The views of a scene show one set of named points, each view turned or mirrored, shifted and resized as a whole, with a little noise and some points left out.
(in the rows, 100 means zero)

Scene 1
View 1
(9): [127 103 101 113  92 116  90 102 103 106  70]
(68): [ 93  98  97  98  69 108  98 103  98 101  98]
(198): [ 75 121 107  95  97 107  86 128 109  91  96]
(79): [100  95  99 101  75 105 101 103  99 104  95]
(127): [ 79  95  96  93  66  99 103 103 100 100 112]
(31): [ 74 106 101  92  76 102  97 115 103  95 109]
(89): [ 81 109 107 102 108  95  97 122 114  97 100]
(215): [ 93  99 102 103  95  97 101 113 108 101  99]
(33): [ 94  88  99 103  81  96 107 103 102 105 104]
(15): [100 105 105 105  98 105  95 114 108 100  89]
(107): [105 107 102 105  94 108  92 112 106 100  84]
(27): [ 97 107 102 103  92 107  93 114 105  99  91]
(151): [104  87 100 110  96  93 111 104 106 109  99]
View 2
(15): [116 103  92 109 102  98 104  74 125 111 109]
(151): [117 102  82 105 114  83 113  76 103 101 125]
(68): [ 79 101  97 104 117  68  98  74 100 106 113]
(107): [115 103  92 111 102  93 102  70 132 114 106]
(89): [109 105 102 108 100 109 106  83 115 106 108]
(31): [ 74 103 106 102 115  83  98  82  90 102 113]
(33): [106 103  84 105 118  79 112  76  98 101 124]
(127): [ 84 103  98 102 119  76 105  81  85  98 120]
(198): [ 93 104 118 107  92 118  94  85 117 111  97]
(215): [113 104  91 106 105  97 109  80 109 104 116]
(27): [106 103  94 108 103  94 102  75 123 111 107]
(79): [101 101  86 108 115  70 103  70 112 108 116]
View 3
(127): [117 113  78 100  73 114 123  92  93 102 100]
(68): [106 109  85 106  84 110 131  92  95  96  86]
(15): [ 85  98  96 111  98 100 110 101  97 105  88]
(79): [100 104  86 105  91 111 129  94  88  96  81]
(33): [112 107  78 100  84 115 124  93  79 103  89]
(27): [ 88 101  96 111  93 101 114 100 100 102  86]
(9): [ 76  92 100 114 116 103 130 101  86  92  61]
(107): [ 81  97  99 113  99 101 116 102  99 101  81]
(198): [ 85 105 102 117  78  92 105  98 127 105 103]
(151): [102 100  84 102  92 111 110  99  78 109  90]
View 4
(79): [116 106  96 107  81  94  92  97 100 102 102]
(198): [ 77 108  47 141 103  79  79 100 109 114 102]
(68): [112 111  84 111  85  95  92  93 101  94 105]
(215): [104  96  81 113  89  97  96 109 108 128  93]
(33): [115 101  91 102  85 110 105 101 106 114  98]
(27): [101  98  83 120  87  80  83 105 102 123  94]
(151): [114  96  94 103  85 106 103 106 106 122  93]
(89): [ 91  95  69 125  93  86  89 110 110 134  90]
(107): [105  96  88 120  82  71  77 108 101 127  89]
(9): [122  92 118 110  67  54  65 104  93 122  87]
(31): [ 94 111  60 123 100 107 100  97 109 101 105]
(127): [107 112  74 110  95 118 110  94 108  94 109]
(15): [103  91  87 119  85  78  82 108 106 130  90]
View 5
(79): [101 109 118 101  85  99 107 115 113  84  75]
(31): [101 108 117 118 101  97  94  98 105  86 111]
(9): [ 95 101 117  69  84 105 106 121  90  95  40]
(127): [105 112 116 125  92  94 103 106 122  79 103]
(27): [ 96  97 113  89  99  99  93 102  94  91  79]
(198): [ 95  95 115  93 112  96  80  86  76  99 106]
(107): [ 96  95 113  83  95 100  95 106  90  93  68]
(68): [102 114 121 108  89 101 107 115 107  83  86]
(89): [ 95  89 108  94 103  97  86  91  94  91  87]
(15): [ 96  91 109  86  96  98  92 101  95  92  73]
(215): [ 97  86 103 105 101  94  89  90 112  84  88]
View 6
(31): [101  99 107 121 112  81 104  86 108  98 105]
(198): [101 102 113 123 101  89 112  94 103 109  86]
(79): [107 102 104 114 118 103  93  93 115  90 105]
(107): [107 105 107 116 109 109  99  98 112  97  88]
(89): [ 98 103 107 117 105  93 101  93 109 104  86]
(127): [ 99  99 103 118 119  83  96  84 112  91 113]
(15): [103 104 107 113 108 104  96  96 111 100  86]
(68): [108 101 105 116 118  97  98  91 113  91 109]
(33): [ 99 101 101 112 117  93  87  89 116  92 101]
(215): [ 98 103 103 112 110  96  92  92 112  98  91]
(9): [115 107 106 111 114 127  93 105 117  92  87]
(27): [104 103 107 115 110 102  99  96 111 100  90]
(151): [ 96 104 101 110 114  98  85  91 116  92  96]

Which points are out of place in each view (at most two, in the order of its rows)? Write none if all are in place.
view 1 => (89), (151)
view 2 => (68), (31)
view 3 => (33)
view 4 => (198)
view 5 => (215)
view 6 => none
